Each row is a point on a landscape with many valleys, with its height.
A ball rolls from a point to whichever of its 2 nearest points has the largest drop for the distance, and stops where none of them is lower. Distance is the straight distance between rows; heights are no part of it.
Q706: [ -6 -43 -24  -5   3  -3  25  14 -24 -18  26   8   0 -21  14 -19 -25  10
  -7 -14  16 -35 -39   8]  (h 497)
Q30: [ 11  -5  -9   7  64 -26  38 -10  30  -4 -16  -9   2  -2  10   7   8 -28
  34 -17  35   8  31 -26]  (h 278)
Q210: [-14  18   4   0  -1 -27 -48   0 -36  26   1 -26 -18   2  20  39 -13 -50
  15  56 -42  38  11 -15]  (h 564)
Q359: [ 15  39  44  -6 -32  52 -40   2  24  16   1  -7  -8  13 -25  18 -10 -13
 -29  -2 -10 -20   8 -20]  (h 673)
Q45: [-18  11   9 -23  -6 -11 -41   1 -18   1  30 -31 -21  -7  25  18 -21 -33
  18  51 -34  47   6 -13]  (h 580)
Q42: [ 13  -2 -41  13 -13  -9  11 -36 -23  37   0  -7 -19  21 -14   9  22  -8
  21 -16   0 -26  -4  -4]  (h 247)
Q70: [ 10  12   3  10  10 -28 -25   2 -42  34 -16 -12  -3  22   2  68 -27 -44
  21  10 -17  13  23 -30]  (h 533)
Q433: [-19  35   1 -29  -6  53 -34  16  31  -3  13 -18 -45  -3 -14   5 -18 -19
  -3   2   0   7  31  22]  (h 477)
Q267: [  2  -3   5 -32  12  -1 -10  19  -5   2  17  -7  -8 -21  21  -2 -44 -22
  20  16  35 -14  -4  -9]  (h 604)
Q262: [-33  10 -12 -28  27 -42  -1   9 -42 -20   6  -8  -1  28 -26  20 -52 -23
  10   8 -16  29  15 -40]  (h 696)
Q71: [-25  19 -24   0   5 -29 -23   9 -27  -5   6 -16 -23  29 -16  42 -48 -14
   0   4 -18  47  11 -20]  (h 689)
Q405: [ 11 -13 -10  26   4 -14   1  26 -34  10  -7 -20 -18   4 -20  55 -33   3
 -40 -19 -20  11 -17 -14]  (h 669)
Q973: [  5  -9  -9   7  44   1  52   5 -25   0  16 -35 -40   4   4  23   0 -13
  26 -27  -5  12  28  -1]  (h 145)
Q81: [-25  22  14 -21   2 -14  -3  -2  16 -29  12   5   9   6 -20 -50 -12  16
 -14  13   8  30   8  -9]  (h 530)
Q641: [  6  22  -6  11 -21 -14 -13 -24  39  -7  -9  23   8   6   5 -21  42   1
   4   6  22   7 -18  13]  (h 310)
Q497: [ 43 -24  27  33 -10 -16  35  -2   3  -4  -9  10   3   7 -24 -10  34  10
 -24 -21 -10 -16  -4 -20]  (h 753)
Q841: [-50 -14 -28 -12  15   9  36   4  15  20  -5  20  -6   7  -4 -50  33  43
  13 -18 -27 -23 -14  24]  (h 509)
Q819: [ -8  18 -22   6  -7   4 -10 -12  32   5 -26  31  12 -10   9  -9  23  20
  12  -5  14   1  -6  34]  (h 348)
Q484: [ -6 -31  13  -7  34 -13  37  33 -12 -27  12 -13   9 -17  -6  -6 -17  17
  -4 -11  -1   7   5   0]  (h 448)
Q121: [  8 -29  14  24   9  -6  38  12 -26  -1 -18  21  21   6 -32 -38 -16  23
  12 -29  21 -44 -21 -17]  (h 727)
Q512: [ -2  -3 -36  15  27   7  18  14  12  10 -15   5 -37  -8  -3   5   8   0
  38 -49  34 -20  14  21]  (h 285)
Q386: [ 56  -8  28  -4 -25  -4  -9 -17  -6  32   5 -21 -25  13   7   7  -4 -41
  -6  20   7 -21 -18 -34]  (h 635)
Q760: [ 35   5  28 -28   8  19   1 -18 -10  13  15 -25  -8  -6  38 -25   3 -22
  36  31  29  -9   5 -14]  (h 585)
Q649: [  6  11  60   0  12  37  -3  57  31   5 -32   6  20 -22 -19  23  -9  12
 -46 -36  -5 -22  20   6]  (h 268)
Q932: [ 35  18  39  -3 -42  22 -39   1   5  30   4 -18  -9  10   2  29 -15 -35
 -21  24  -7 -24 -16 -23]  (h 657)
Q726: [ 11 -14 -27  43  -2  13 -40   9   9  -8 -30   5  19 -34  25  31  19   0
 -26   2 -31   5 -10  54]  (h 341)
Q674: [-17   3 -35  21   5  17 -39  16  35  -6 -47   6   2 -35  25  26  11   1
  -1  -4 -20  22   4  67]  (h 303)
Q34: [-10  18 -15  27  17 -19 -12  16  61 -11  -1 -10 -38  -7   0  16  33 -31
  -9  -7 -12  37  27   0]  (h 577)
Q120: [ -9  19  -3   7  17 -40 -19  -9  27 -10 -17   7  12  -8   4  22  15  -3
  24   3  14  31  24 -14]  (h 507)
Q283: [ 10 -29 -35   8 -19  18 -15 -12 -27 -12  17  -1  -6   0   6   6  11  -2
 -24  26 -33  17 -19  14]  (h 208)
Q598: [-19  -3  -1  -9  -9  -8 -27 -31 -21 -12  -6  12  54 -11  16  11   5  29
  -2  26 -33  31   8   2]  (h 269)
Q60: [ -9  -3  -2 -18   3  36  29  -2 -28 -10  13  -3  -6  28 -39 -45 -37   4
  15  -3  28 -10  -3 -15]  (h 714)
Q59: [  8 -22 -37  32   8 -33 -10  25   5   7 -33  26  -2 -30   4  18  -8  14
  -6 -20  22 -25 -30  12]  (h 346)
Q764: [ 22 -10 -29  55 -22  14 -25 -13  15  14 -25  14   1 -14  15  21  28 -15
 -11  -8 -12   0 -12  47]  (h 376)
Q199: [  3  40  -2 -13 -28  -2   4 -43  -1  -6  19   7   9  34 -15 -41  37  14
  -3  21   4  20  -5  -9]  (h 467)
Q830: [  9 -22  14  15  18  28  39  37  -8   2 -17  -2 -17  21 -49 -22 -31   6
 -22 -33   8 -20  -3 -21]  (h 738)
Q659: [-38   1 -28 -14 -10  17 -25 -10  13 -22   5  19  -8   0   6 -21  -1  20
 -27  23 -22  50  -2  26]  (h 366)
Q202: [  3  25  28   4 -26  52 -19  12  34 -10  -5 -13  -1  -2 -20   9  24  17
 -29  10 -50  28  19  24]  (h 512)
Q412: [ 25  17  43 -16  26   1  10  -5  -3  15 -33   0  27   5  16  33  -5 -30
  28 -11   7 -27  37 -45]  (h 266)
Q622: [-19   2  -4 -29  -2  33 -25  36  -1   9  36 -35 -57 -13  29  -1 -45 -40
   4  26  12   4 -14   4]  (h 431)
Q923: [ 44 -24  38   4  21 -21  27   2 -33   2  -3 -10  24 -10  -9  11 -21 -13
  -6 -14  22 -30 -14 -50]  (h 600)
Q196: [  1 -14 -22  42  -3 -48 -45   6  -2   3 -31  18  27 -17   6  39 -22   9
  -9 -12  12  -5 -13   0]  (h 414)
Q909: [-25   0 -41  12  25   8  16   8  -4   4  -6 -12 -23 -13   9  20  11  14
  30 -32  12  17  15  29]  (h 250)
Q239: [ 19 -28  21  10  27  13  68   5   6 -11   0 -15  -2   9 -14 -30  19  -7
  13 -23   5  -7  14 -16]  (h 741)
Q493: [-13  -6 -10 -18  21  19  25  27  19 -19  28  -4 -20 -19  19 -37  11   4
  17  -2  39   6  -6  40]  (h 489)
Q517: [-12 -16 -13 -14   7  27  10  12  16 -27  49 -25 -33 -18  13 -26  -6 -12
 -13  13   7  31  -4  46]  (h 470)
Q878: [ -8   9  -4  -2  -1   1 -27  20   1  -1 -14  -6  -6   0   8  26 -22 -16
   7  -1   1  24  15  17]  (h 554)
Q965: [ -4   9 -37   4  -8  28 -36  -1  18   2  15 -29 -46   5  12  15  -4 -37
  12  18   6  27   8  37]  (h 575)
Q29: [ 50 -16  31   0  -6 -22  13  -7   3  -2   1  -9 -10  10 -15   2 -10 -35
 -18   1  10 -20 -15 -44]  (h 625)
Q733: [ -5 -17 -14 -10 -21 -25 -44  25 -12 -12  35 -16 -13   3   5   6 -40 -30
 -23  29   8   1 -48 -11]  (h 658)
Q805: [ 13  -7 -10  20  -5 -31  22 -12   6 -13  14  14 -35  34 -38 -28   2 -15
 -24  -8  17 -15 -30 -38]  (h 729)
Q492: [-37   7 -27 -36   9   9 -28  12  -8  -1  21 -31 -39  -7  26   0 -52 -32
  23  23  34  22  -1  18]  (h 402)
Q213: [  6   6  32 -39   2  48   3  14  -3  18  26 -40 -10  -7  30 -28  -7 -14
  29  24  27 -14   6  11]  (h 555)
Q642: [ 15 -13   2   9 -37  39   3  -7 -24  -5  -4  11 -13  16 -33   5  -3  22
 -62 -12 -38  -4 -22  14]  (h 204)
Q424: [-35  10 -23  10  17 -16  -7  10 -32  -9 -19  -7 -12   8 -20  42 -49  27
 -10 -18 -17  43  31  -8]  (h 683)
Q922: [-11 -28  20  10   0 -11  17  22  -3  -5 -16  29  36 -23   9  -5   2  56
 -44  -5 -32 -17 -30  15]  (h 314)
Q663: [-51   6 -15 -16  12  15   0  10  27 -29  -6   9 -25  -3   9 -21  -2  49
 -10   0 -15  38   1  39]  (h 382)
Q256: [  8  43  62 -33 -34  47 -16 -15 -18  14   7 -13  16  19 -25   9 -15  -6
 -19  13 -16 -17  19 -32]  (h 684)
Q877: [-12  22 -15 -11 -19   9 -42  -5  -3   9  24 -33 -41  11  22 -12  -4 -46
  20  45 -11  36   0   5]  (h 590)
Q97: [ 12 -27 -20  -4  -7   2  -4  20 -13   6   5  15 -13 -15   9 -11 -33   1
  14 -11  42 -48 -40  20]  (h 515)
Q217: [ 19  -1  -8  15   7  31  18  30  28   0  -3   3 -21 -11   2   3   8   7
  -6 -25   1   3   6  48]  (h 418)
Q144: [-43   0 -51 -34   9   9 -21   3 -15 -18  28  -1 -20  -6  14 -20 -32 -10
  18  26  41   6 -20  31]  (h 381)
Q129: [-26 -16 -30  -6  11  12  26   0  -7   3 -11  33   5   2  -8 -43   0  37
  26 -20   0 -36 -18  10]  (h 524)
Q779: [ -2   2  -8 -16   2  -4  33 -25  -8 -21  45 -36 -24   6  -1 -24  29 -10
   6  12  -6  41  15   2]  (h 471)
Q69: [ 50 -19  12  24   6   2  24  -2 -13  23   3 -24 -32   9  -1  37   5 -16
  -1 -33  11 -20  -5 -10]  (h 762)
Q602: [-40 -50 -35  20   8 -14  -2 -10 -14   3 -10  15  15 -16  24  14  21  36
 -10 -10 -51  -1 -13  -2]  (h 408)
Q900: [ 10  13  15  24  -6  31 -22  23  28 -12  -7 -19   0 -26  11  36  21  -4
 -18   0 -40  36  13  28]  (h 526)
Q500: [ 28   5  65  14 -18  -2  -1   8   6 -10  12 -18  38 -19  -1  23  26   8
 -45  10 -42   8  11 -28]  (h 731)
Q402: [-13  38  28 -12 -32  45 -20  11  25  -6   3  -3 -16  20 -36 -12  -9  18
 -27   7 -34  16  24  10]  (h 501)
Q608: [ -4  14  15   8  -6  -7 -21   7  44 -18   6  -4  17 -18   0   3  21   1
 -14  11 -21  31   9  12]  (h 545)
Q178: [ 26  23  18   1 -30  20  21 -37  17  -7  30  -1  -7  29  -5 -32  57   2
  -3  17  -9  16   9   8]  (h 447)
Q684: [  6  20  10 -29   6  19  19  -8 -34   3   0 -12 -12  35 -29 -10 -47 -18
   7  -2  11   1  17 -27]  (h 708)
Q778: [ 33   2  33 -22 -20   7 -11 -26   8  21  20  -7 -10  11  15 -27  -3 -22
  10  38  20 -24  -1 -20]  (h 610)
Q650: [-13  27 -18  -6  10 -36 -29   5  22   2 -22   5   1   7   4  30 -12 -36
  20  15  15  18   8  -9]  (h 532)
Q491: [ -1 -33 -26   4 -15 -25 -26   3  -6 -21  10  34  24 -27  29 -11 -14  30
  -9  14  28 -21 -49  14]  (h 385)
Q776: [-39 -12 -44 -11  12 -15  42 -12   8   9   1   3  12  20 -12 -60  46  36
  11   0 -22  -5 -14 -16]  (h 487)
Q399: [ 18   8 -19  -1 -10   1 -24 -23 -19  33  -4 -10  -8   7  26   9  -9 -35
  37  26  39 -20 -15  10]  (h 454)
Q317: [ 35  -6   3  21   3  29  24 -10 -26  25  -1 -23   1  -4   6  36  23  -4
  20 -14   0 -12   9   8]  (h 772)
Q184: [ 14  14 -14  35  -5 -51  10 -45   1   6 -15  19  -1  34 -24   9  26   7
   5 -13 -21  22  14 -31]  (h 468)
Q634: [-20 -12 -18 -11  29   6  35 -13 -50  17   9 -36 -32 -11  13  11 -11   1
  42 -24   5   0  17  -5]  (h 185)
Q564: [-39 -23 -11  -6   5  19  25 -11 -11 -34  27  -4   0 -25  23 -22  28  35
 -17   1 -38  29   9  31]  (h 440)
Q266: [ 20  10  19 -28  30  -3  13 -10  27  15 -27   2  10   1  17   8 -13 -48
  51   7  39 -37  27 -33]  (h 136)
Q550: [-26  32  14 -22 -14  64 -26  38  42  -7   9   2 -23  13 -23 -17 -16   5
 -20  -7 -10   8  40  25]  (h 490)
Q542: [ -5  -4  10  12   1 -17  -2  24 -19  -6 -33  13  30 -17  -7  18 -30  51
 -55 -17 -18   2 -12   3]  (h 267)
Q345: [ -1   4  14  -5  -2 -33 -25  12 -28  11   5  -8  20   4  20  50 -30 -17
  12  12  -4  -2   5 -26]  (h 506)
Q207: [ 10   7 -29  20 -16 -43  -5 -47 -32  37   5   2   3  17  -3  19  16  -9
  32  -6  -3 -11  -9 -28]  (h 251)
Q155: [ -5  32  -9  13   4 -69   2 -24  25  -3 -34  36   9  32 -36   4   5  10
   7  -5   6  17  16 -42]  (h 446)
Q964: [-42 -44 -54   8   6 -20   0  -1   0  12 -31  29   9 -13  10   9   2  50
  -8 -35 -28 -40 -16   9]  (h 375)
Q871: [-11  20  11  23  24 -67   5  -8  37 -20 -34  15  -3  11 -24  -1   9  14
 -19 -12  -4  29  16 -29]  (h 423)
Q640: [-25 -13 -37 -11 -21 -13  -2 -32   6  -4  24  42  10   2   5 -47  37  26
 -19  27 -14  -6 -34   9]  (h 438)
Q592: [  2 -33 -18   2 -20  23 -28 -19 -38  11  -9  37  37 -10  25   9  -4  24
   0  -2   3 -45 -34  15]  (h 257)
Q714: [-40   5 -54  18  15 -38   4 -17   0 -20  12   0  -9 -18  18   7  21   2
   7  -2  -1  50   1   4]  (h 214)
Q781: [ 17  24 -16  28  12 -27  -6  -9  51   2 -16 -18 -20  13  -8  18  44 -35
   1  -1  14  27  33   4]  (h 589)
Q174: [-43 -19 -55  22  26   5 -46  -9   0 -16 -32  11  14 -29  31  21   6   7
   5   0 -24  35   8  52]  (h 272)
Q541: [ -2 -11 -27   9 -34   3  10 -42  -6  22 -19  27   3  34 -24 -32  47  47
 -16 -14 -46 -28 -15 -12]  (h 364)
Q406: [ -1  34  -2 -25 -34   0  -6 -30  12  -7  24  23 -10  32 -27 -54   5   9
 -22  25  16   6 -20   1]  (h 483)
Q170: [  1   8 -20  -7  17  -7  24   4   5 -15  15   1 -41  41 -34 -27   0 -32
  -4  -2  31   4  -1 -19]  (h 723)
Q882: [-13 -24   2  20 -12 -23   0   2  22 -20 -31  34  16 -21  18  -1  34  36
 -22  -7 -32  -3 -22  30]  (h 356)
Q294: [-14  14 -48  12 -15   4  -5 -14  -9  42 -51  35 -11  29 -25   7  -1  42
   4 -36 -16 -36  -6  10]  (h 306)
Q57: [ 17  -7 -21  -5 -11   1  -6 -14 -11  13   7  13  -6   5  17 -12   4  -8
  29   0  49 -47 -35  18]  (h 486)
Q731: [ -1   7 -22  18  18 -17   7  21 -13  -5 -28  -7 -27  23 -22  48 -46   5
 -28 -33 -11  25  15 -10]  (h 677)
Q763: [-12  -4 -23  -9   3 -14  24 -25 -20  19  -5  15  11  18  -7 -20  -9  27
  43 -27  11 -28  -5 -19]  (h 544)
Q413: [ 15 -11  -9  -6 -21 -13 -43  -2 -20   5  36  -2   0 -14  20   6 -39 -23
  -3  46  15 -27 -48   4]  (h 645)
Q260: [ -8 -23 -57  24  17 -25   3  -3  -7  -5   8  -4  -6 -21  29  16  22 -18
  15   6  13  24 -17  19]  (h 165)
Q52: [-43  -1 -15 -32   8 -27  -5  12 -12 -36  20  11   0  -2 -18 -31 -61  10
  -5   2  31   6 -16 -16]  (h 563)
Q617: [-30 -17 -49   2  28  24  17 -13 -34   7  -3 -27 -14 -18  34  27 -11   8
  48 -15   0   9  19  35]  (h 221)
Q313: [ 36  12   6  13 -14 -42 -11 -38  -7  20   1  -3  19  23  -1  12  19 -27
  20  13  18   2 -11 -27]  (h 183)
Q126: [ -1  48  31 -20 -19  -4 -38 -23  36  -4  -2   7  25  -3  -2   1  22 -19
  12  29   2  11  34 -14]  (h 508)
Q836: [  0  11   1   5 -27  25  27 -25  10  12 -21  28 -14  22 -33 -12  37  52
 -27 -19 -48 -11   2  14]  (h 387)
Q745: [ -7  -4  -2   7   7 -16 -39  18 -45  36  -4 -22 -25   2  17  66 -46 -55
  17  25 -18  23   2 -18]  (h 547)
Q773: [-10  14  20 -24  -9  49 -26  21   0   4  21 -35 -43  -2  17   7 -26 -21
 -10  17  -4  -4  14  18]  (h 458)
Q540: [ 21  -4   6   7  42 -18  33  -7  19  -1 -22   0 -18  13 -27   2  -4 -37
  15 -25   9  -5  21 -29]  (h 328)
Q215: [ 15 -26 -12  11  -7 -39  -5  -2  15  -8   9  20  23 -33  26  -1  19  10
  11   5  28 -17 -41  12]  (h 326)
Q419: [ 26 -10  31 -10  29 -14  20   4  23 -14  16 -14  15 -28  33  -9  31 -16
  34  13  14  -5  15  -3]  (h 704)
Q603: [ 17 -33  25  19  24  22  69  29  -4  -3  -6   2   5  -4  -6 -13   6  16
  -1 -45 -12 -16   0  14]  (h 750)
Q349: [  0   2   8 -27 -18   9 -39  22  -4  -3  16  -4   8 -10  19   0 -35 -19
   9  31  37 -37 -35  -3]  (h 628)
Q953: [ 32   8   5  25 -36  24  25 -18  11  -1  -1   4 -13  15 -35  -1  44  20
 -27  -5 -43  19  13  14]  (h 403)
Q945: [-59 -19 -67  13  14 -12 -24  -8 -11 -14  -6  15   5 -30  26   2   8  18
  12   7 -15  37 -10  23]  (h 249)
Q968: [  2 -21   7   9  59 -34  40  12   4  -8  10 -30 -10 -10   8  17   1 -17
  19 -17   9  23  31 -16]  (h 205)
Q958: [ -3   7   0 -48  18  50   4  11   6   6  19 -17 -27  -6  28 -24 -18  -9
  42  12  45 -24  -2  34]  (h 529)
Q609: [ 29   7  -1  15   5 -16 -30 -16  -3  43 -21  -8 -18  10  16  14 -11 -59
  43  21  33  -4   3 -15]  (h 419)
Q220: [  3  18  54 -13 -25  -6 -12  15 -23  -2  23 -20  36 -11 -10  31  -7   1
 -51  11 -43  15  16 -44]  (h 717)
Q754: [ -2 -17  31   0  -4  10  32  22 -22   9 -28  32  41   5 -32 -29 -19  47
 -14 -24   2 -37 -18   2]  (h 718)
Q838: [-29 -18 -35  21 -17  -3 -11  -9  -6  23 -55  40   5   6 -22  15  -9  47
 -22 -29 -18 -33 -31   4]  (h 336)
Q506: [ -4   3  47 -29  16  -5  -6   8  22  -8  14 -21  13 -35  40   9  16 -30
  19  31   5  -4  30 -22]  (h 676)
Q995: [  1  30  46 -30   3  22 -18 -14  19  15   2 -18   7 -36  40  14  17 -41
  48  29  -6  15  40 -25]  (h 648)
Q767: [-18  19 -18 -23  12  19  28  -7   3 -12   7   1 -15  15 -33 -51  -5  -8
   5 -11  32  -9  -6  -6]  (h 719)
Q837: [ -9  -2 -50  22 -28  21  -3 -22 -12  27 -13  22 -18  18 -19   7  14  15
   6 -22  -9 -30   2  13]  (h 279)
Q599: [  7   1  30 -23 -21 -28 -12   7  35 -31  35   0  10  -8 -11 -22  -4 -22
 -21  25  14  -5  -7 -30]  (h 681)
Q704: [-34  11 -30  -5  -7 -26  20 -34 -12 -11  17  15  16   6  -9 -57  37  29
   5   9 -10  -2 -21 -24]  (h 465)
Q341: [ -2  -3  42  -7  21  38  37  41 -38   4 -28   7  40  -3 -11 -25 -35  35
 -17 -26  11 -18   7  18]  (h 730)
Q756: [ 32 -10  -7  38   6  -2 -28   0  22  24 -12 -38 -31  -5  23  40  20 -51
  21   5   1  18  16  10]  (h 620)
Q134: [ 17  23  52 -34 -19  19  13 -10 -14   1  18 -24  15  30 -18  -4  -5 -10
  -4  27 -24   4  25 -39]  (h 694)
Q717: [ 17 -19  -1  31  30 -17  -7  20   5   2   5 -39 -14 -28  29  55   5 -31
   2  -6  -9  27   7   7]  (h 643)
Q204: [ 26 -17  35  11  27   2  55  -1   9   0   5  -4   3 -11  14 -26  42   5
  29 -14  15 -19  11   2]  (h 728)
Q396: [ 39   1  17  27 -25  12  32 -34  24   3  10   3  -4  13 -10 -24  70   6
 -16  -3 -22   1  -5  12]  (h 424)
Q912: [ 26  30  -2  21 -24 -44 -28 -34  28   2   5  24  26  21   0   5  44 -14
  -1  18  17   9 -11 -17]  (h 256)
Q163: [-23 -29 -22 -22 -35  19 -11 -32 -44  14   2  32  21  12   9 -14   2  45
   1   0 -18 -31 -24  -4]  (h 298)
Q956: [ 14 -15 -17  30  19  29  27  32 -12  11  -8   3 -32   7 -31  10 -22  14
 -26 -50   1 -23 -12  13]  (h 744)
Q362: [  2 -11 -17  -9 -25   1 -11 -35 -32 -10  37 -20  10   5  19   2  13  -3
  -5  41 -28  27 -19   6]  (h 241)
Q334: [-29  26  16 -37  12 -27  -7  -2   2 -35  35 -15   4   9   1 -18 -17 -15
  10  14  -1  36  19 -29]  (h 510)
Q708: [ -3   2  19  -7 -21  14   3   6 -28  -7  -8  14  17   8 -22   5 -25  42
 -65  -6 -34   8  -8   7]  (h 227)
Q343: [ 31  18  17   4   4  32  -5 -14  -4  28 -25  -6   9   7  -2  22  13   0
  35 -16  16 -24  21  15]  (h 780)
Q457: [ 29   0  60  -2   1  35  20  44  12  12 -21  -9  33 -12  -1   5   8  12
 -28 -36   7 -32   7  11]  (h 332)
Q653: [-11 -18  29   5  23  30  63  43 -23   1 -20  11  21 -15   5 -34  -9  46
   5 -42   2 -31   2  25]  (h 740)
Q625: [ -4   9  -4   9   7 -38   6 -37   0  -8  -2  -2  14   3  -7  10  36   4
  11  -6 -12  29  27 -13]  (h 484)
Q370: [ -6   4 -23  -7  28  -4  11  12   6  -3 -13  16 -22  11  -9  -5 -19  -6
  33 -20  54  -4  -7   9]  (h 325)
Q324: [ 20 -15  45   3 -30  -1  21  17   2 -15  16  11  24  -7 -16 -39  15  26
 -56  16 -14  -5 -14 -10]  (h 702)
Q876: [  8  -9   0   7 -11 -34 -32  11 -20  -2 -17  10  47 -12  18  36 -19  11
   5   3   9 -14 -10 -11]  (h 463)
Q601: [ 34 -10  53   2  26  17  32  27   7   5  -4 -19  29 -15   7  20  20  11
  -5 -20  -7  -9  31   6]  (h 393)
Q637: [  2 -21 -10  36  24 -22 -12  30 -21   6   0 -43 -20 -16  12  69 -23 -13
 -20 -16 -20  29   6 -12]  (h 659)
Q98: [  9  -2 -10   9  -4  11   1  15  48  10 -13  29   2  -9  27 -21  22  -7
  25 -18  41 -22 -19  46]  (h 400)
Q942: [-24   7  11 -13  12 -39   9   4 -14 -28   4  17  16  10 -23 -38 -37  24
  -1   3   9  19  -4 -30]  (h 546)
Q115: [ -3  -4  26   1   4  16 -11  60  11  -4  -8  -6   2 -24  -7  26 -26  -5
 -42 -29  -2  -7  11  -6]  (h 190)
Q478: [-18 -30 -15 -14   5  19   8   4 -33  12 -21  37  31 -19  16   3 -18  51
  -2 -31   1 -45 -27  19]  (h 196)
Q467: [-10  18 -13 -27  11  47   3   3  32   5  16  -3 -15  -2  23 -29  10  -5
  35  -1  37  -2   5  54]  (h 511)
Q450: [  3  -7  15 -10  32  11  22  47   9 -23  -2   5  -8  -8  -6 -21 -22  21
 -15 -19  13  -9  11  13]  (h 422)
Q529: [ 18  -4  61  -9 -28  -5   2  23  30 -27  26  17  28  -8 -19 -29  13  -3
 -42  17   3 -18  -1 -14]  (h 693)
Q915: [ 12 -23 -17  21   9  33  24  25  23  13   2  11  -2 -27  31   7  20  -1
   9 -30  15 -22 -20  53]  (h 453)
Q318: [-18 -35   3  12  16   7  62  22 -27  -1 -12   0  -3  13 -47 -27 -20  15
   1 -33  17 -24 -12 -30]  (h 734)
Q91: [-13 -21 -16  -4 -27  -9 -16  -2   7 -17  17  35  11  -9   4 -28  -5  28
 -27  25  -2 -20 -52  20]  (h 413)
Q788: [ -3 -20 -16  10   5  -1   4  15   1   9 -27  35  22  -8  18  12 -10  35
  16 -34  23 -39 -19  21]  (h 265)
Q107: [ 20  -4  30   6  28  10  44  -4 -43  13 -11 -12  31  11 -22   5 -20   9
  10 -31   9 -29  -2 -37]  (h 578)
Q225: [-16  25  19 -25  12 -10  26 -21  11 -32  38 -22   0  15  -2 -33  25 -13
  12  30  -1  44  35 -16]  (h 488)
Q504: [ 32  -1  50 -10  29  -1  21  -2  25   1 -22 -14  39 -12   1  23  19 -10
  10 -14  -6 -12  45 -34]  (h 349)
Q840: [ -6  28  12 -11 -35  11   6  -8  35 -17  13  27   0  16 -21 -71  35  29
 -34  30  -8  19 -26  16]  (h 500)
Q389: [ 21  12  40 -28 -18  -4  -3 -16 -34  -6  26 -23  32  15  -4  10 -23   3
 -24  30 -25  12   6 -34]  (h 705)
Q330: [  3  47  28 -13 -39  15 -42 -28  26   8 -21  20  59   8   5  -2  16  12
   9  17  -5  -2  19  10]  (h 480)
Q723: [ 37 -31  -5  17  25  19  25  29 -25  21   2 -21 -31  -3 -11  21 -21  -4
  -7 -37  19 -31 -11  19]  (h 751)
Q437: [ 11   9  29 -14  -4 -22 -41  -8  10  36 -15   6   0  -3  43  23  -4 -48
  39  38  24 -16   7 -31]  (h 355)
Q13: [ 37   5  16  12  15 -15  11   1  18  19 -39   8   6  19 -31  35 -12 -29
  -6 -26   6 -21  27 -33]  (h 363)
Q556: [-19 -18 -27 -10 -21   1  -9 -39 -13  26 -19  36  23  17   1  -7  36  35
  11  -3 -34 -28 -12  -5]  (h 331)
Q258: [-33   1 -47 -19  23   1   5   4 -12  -6  14  12 -18 -11  14 -25 -15   0
  36  -8  41 -17 -14  15]  (h 358)
Q236: [  1 -35   9  -2  22  13  43  27 -36 -19  30 -15 -11 -20  19 -17 -21  17
  -5 -19  18 -30 -15   8]  (h 475)
Q463: [-14   8   4   0   4  25  15  28  24 -21  -6   6 -13  -4 -13 -21  -3  28
 -19 -16   0  13   7  37]  (h 398)
Q967: [-43 -39  -8   1  10   0  13   2 -17 -26   5  15   8 -28  24  -3   7  48
 -24  -2 -34  22 -10  15]  (h 428)
Q579: [ -8  -5  -5 -23   3 -21  -4   9 -19 -17  22   7  -8   9  -6 -36 -54 -14
  18  13  46 -17 -25 -19]  (h 579)
Q936: [ -8  -8  -3  -9   3  18  23  -5   4 -32  53 -30 -10 -10  12 -22  25   5
 -17  24 -21  48  10  33]  (h 455)
Q815: [ 26  33  13  22 -30  18 -62 -25  32  14 -14  10  33   3   6  14  29 -18
  16  31  -4  -9  11  22]  (h 451)
Q532: [  3  -7   7 -15 -24 -25 -21   1   4 -20  39  -4 -20  17 -13 -20 -24 -19
 -24  23  13   5 -38  -9]  (h 668)
Q438: [-29  30 -12  -8 -14 -15 -24 -30 -12 -21   2 -14  30  -4  13   2  14  18
   5  33 -29  62  37   6]  (h 311)
Q135: [  9  30  26 -30 -10  -6 -21 -13  39  14 -14  19  12 -12  24   7   0 -53
  42  20  37 -31  34 -39]  (h 258)
Q431: [ -3   4  12   2  15 -12  30 -23 -38  10 -26  17  43  20 -17  -5  -7  24
  38 -26   8 -20  18 -24]  (h 562)
Q687: [-24  20  15 -30  29  -2  17   6 -42  -2  -1 -14  -7  36 -22  15 -54 -28
  11   9  -6  18  35 -51]  (h 703)
Q770: [ 23 -10  -9   0 -24  36   3 -16 -25  13   9   1  -3   0  -2  10   7  11
 -26   8 -22  -9 -16  13]  (h 171)
Q647: [ 19  24  -2  11   4  13 -17  -7  35  20 -13 -33 -37   4  14  25  34 -54
  24   9   5  22  32   0]  (h 603)
Q465: [-19  20   7  -8  17 -12 -11  18  45 -25   9 -21 -16  -9  -7  -7  11  -4
 -10   5  -1  39  32   9]  (h 561)
Q383: [-29  22 -30  -9 -19  11 -32 -26   8 -25  15   2   8  -4  15  -3  34  11
 -10  43 -35  69  14  24]  (h 343)
Q7: [  5 -28 -24  11   2 -50  -1   3  11 -17  34  -5  10 -29  21  -1   9  -7
  -1  10   9   8 -27  -2]  (h 246)
Q935: [ 37   0   0  14 -27 -38  15 -26   5   6   2  11  -2  39 -47 -32  21 -12
 -22 -10  10 -16 -20 -31]  (h 735)
Q502: [ 41   3  -8  36 -26   1 -38 -18   4  24 -16   2  21  -4  10  32  27 -22
   4  13  -1 -18 -15  23]  (h 415)
Q549: [ 41  -4  17  16 -21 -20  19 -27   3   7  -1  22  20  13 -25 -23  25   2
   2  -6   9 -36 -17 -25]  (h 743)
Q791: [  8  29  27  -5   8  14 -17 -11  25  28  -6 -34 -15 -14  31  15  35 -28
  54  16  16  22  44  -2]  (h 622)
Q48: [ -8  16 -25  12 -19  10 -36   0   5  -5  -5 -18 -24  15 -19  24 -15 -18
 -12   7 -11  28  10  17]  (h 566)
Q446: [ 13 -21  39   9 -20   6  32  20 -17 -10   1  30  43  -2 -29 -41  -5  32
 -48  -2 -12 -39 -31  -6]  (h 710)
Q683: [-15  -5   3  26  13 -49   9   3  29 -26 -22  16   6 -21  -4   0  14  37
 -17 -15 -17  25 -10   4]  (h 394)
Q36: [-10   3   9  -8 -33   2 -43 -25 -32  -9  24  -4  41  -5   7  11 -11   1
  -7  34 -34  29 -10  -3]  (h 228)
Q789: [-23  15  30  -8 -12  31 -22  47  21  -2   0   0 -25  -3 -31  24 -48 -24
 -50 -22  -1 -23  12 -19]  (h 254)

Call two points neighbours if one is among the 2 nearest of the other. Go from one point of each pair to the other, from neighbour to neighbour, staying as low as possible. Name the highest point that can't be avoided.
Q115, Q770 | Q97
Q36, Q42 | Q915
Q478, Q260 | Q386
Q973, Q266 | Q13
Q478, Q115 | Q877
Q115, Q973 | Q601
Q36, Q770 | Q362
Q42, Q313 | Q207

Where does a ball stop that starts at each point below?
Q805 | Q647
Q781 | Q973
Q773 | Q973
Q317 | Q936
Q406 | Q478
Q653 | Q936
Q349 | Q936
Q45 | Q478
Q29 | Q260
Q330 | Q260
Q877 | Q770
